Points on a hilly landscape, in no order, each with its height.
A ball rolls from a point to whichever of its 3 nearest points has the largest drop for the distance, and stops where none of them is lower. Distance is the straight distance between rows; heights are no part of it.
ligi h=95: [120 104 120 116 109 147  87 136 107 126 108]
kopu h=705: [116  96 139  93  85 100 149 114  53 179  84]
Voku h=141: [111 162  94 201 148 121 183 111 208 107 192]
voz h=483: [137 123 113 164 159 172  75 132 112  79 130]
neged h=281: [154  82 124  89  78 133  86 170  67 155  84]
bado h=368: [110 124 142 101 119 116 134 118 128 142 107]
dapuv h=690: [118  97 135  95  78 109 137 135  53 172  86]
Ket h=154: [130  90 128  96  79 124 106 157  61 161  85]
ruko h=100: [130  91 126 110  88 139  88 157  84 138  98]
rupez h=620: [112 122 153  89 107  95 170 103  90 176 103]
kam h=643: [136 111 106 141 131 158  71 140 105  92 131]
ges h=358: [129 146 132 127 143 114 152 124 179 127 156]
Nes h=212: [125 155 117 154 134 111 170 131 194 123 177]
Gevo h=197: [159  89 130  93  87 142  60 179  72 140  90]
Zade h=390: [118 114 125 121 126 144  95 121 121 111 125]
vaf h=543: [141 148 124 148 157 123 126 117 168 109 161]
gemis h=301: [109 111 135 101 109 129 116 122 119 135 108]
reb h=588: [119 138 146  92 109  86 194 115 120 178 121]
Ren h=739: [113 103 147  88  91 102 154 111  68 175  90]
vumo h=787: [149  90 113 121 105 155  61 161  92 117 116]
pemun h=92: [125  93 123 116  97 142  85 151  96 129 105]
popob h=398: [132 127 121 152 155 156  90 116 127  89 136]
kolif h=490: [148 168 130 178 188 159 110 130 162  73 150]
Zir h=305: [137 149 116 146 150 120 146 126 180 114 169]
nuso h=730: [148 173 112 194 173 132 147 135 193  95 175]
gepe h=409: [143 148 118 178 181 175  86 124 136  73 138]
fata h=608: [119 126 146  81 108  85 197 105  95 184 112]
Taduz h=457: [108 105 140 101  98 120 132 120  93 152  92]
gep h=760: [108 107 141  96  97 106 143 116  80 165  91]
Ronun h=236: [114 123 138 111 129 129 121 114 139 126 123]
rapup h=307: [118 132 142 105 128 111 151 121 155 142 134]
ral h=547: [106 146 108 166 126 103 186 123 206 136 183]
bobu h=26: [115 101 125 114 105 136  96 135 105 137 106]
taz h=465: [114 134 147  99 120 105 173 122 137 163 118]
Gezu h=263: [136 159 112 170 163 124 147 130 183 100 177]
Nug h=469: [134 116 114 141 139 156  79 126 121  90 133]
fusiz h=497: [123 106 115 128 129 150  84 129 114 110 123]
Gamo h=626: [112 103 139 103  94 123 131 131  74 158  83]
dul h=245: [113 109 127 113 118 137 103 130 121 121 118]
zil h=159: [111 102 135 107 102 130 111 133 100 143 100]
Zati h=403: [117 131 147  91 119 107 153 116 130 154 110]
Reki h=709: [152 179 117 197 177 145 130 137 179  79 162]
Fegim h=290: [117 145 132 115 122 101 169 129 167 145 143]
dud h=268: [125 128 134 114 136 127 120 113 146 125 132]
Zovob h=213: [142  90 139  86  78 123  97 166  50 167  75]
fal h=597: [111 118 146  91 105 107 167 109  96 166  93]
gige h=384: [127 134 124 140 156 145 107 114 144 101 143]
bame h=381: [168  87 137  77  80 133  73 178  54 155  75]
Fug h=612: [117 119 152  81 100  84 193 100  78 182 105]
Rog h=576: [113 144 145 102 117  94 197 129 146 170 142]
vofut h=595: [149 175 126 190 193 177 101 134 164  67 141]
pum h=629: [152 166 121 179 178 147 124 124 167  92 162]
fomut h=539: [114 142 151 101 119  94 195 124 140 172 121]
radek h=671: [145 165 124 195 192 186  89 130 151  62 134]
piza h=155: [133 165 100 195 150 126 162 129 199 108 188]
Rido h=425: [145 162 120 175 183 169  98 120 153  74 142]
sala h=316: [144 155 116 161 162 127 134 126 175 103 175]
Tufo h=432: [105 121 143  98 109 118 145 116 117 147 101]
teze h=759: [137 117 110 150 139 167  74 135 105  86 129]
viz h=278: [118 151 124 137 127 104 183 134 186 142 161]
ledi h=123: [147  91 127  97  93 142  71 167  75 136  98]
Vamu h=453: [134 136 133 125 145 127 127 116 161 116 147]
Nepa h=414: [141 142 116 177 170 181  78 132 127  72 125]
Lalo h=324: [127 132 129 123 144 131 114 115 144 115 136]
zupu h=237: [135 159 111 162 148 114 157 122 185 108 181]
Tobas h=124: [127  92 129  96  82 129  88 157  75 152  88]
Zub h=527: [112 133 150  92 118 104 171 117 115 172 109]
vum h=151: [124 169 102 210 158 124 174 123 202 100 185]
gufol h=328: [126 141 135 112 135 112 144 122 167 134 142]
duda h=405: [137 143 121 163 168 162  91 119 141  80 145]
Mune h=780: [144  94 107 135 112 159  70 151 101 109 126]
novur h=437: [136 144 127 130 146 116 134 124 169 117 152]
nukas h=189: [121 156 104 176 145 113 173 122 196 117 184]
norek h=616: [112 113 152  83 104  91 183  95  77 180  98]
loni h=622: [122 110 154  68  96  70 205  87  72 192 115]
Dazu h=428: [150 156 124 166 179 157 104 120 154  85 145]

For each start below, name the point where the ball stops.
Tufo: bobu
fal: bobu
nukas: Voku
fomut: bobu
Zade: bobu
gufol: Voku
voz: Ronun
kam: Ronun
Dazu: Ronun
Reki: Ronun
nuso: Voku

Two balls start at each pair of points below. Name the first point that both come to, or write never.
vofut / Vamu: dud
pum / Nepa: duda
Rog / viz: never
Mune / Lalo: never
bame / kopu: bobu
rupez / Ket: bobu
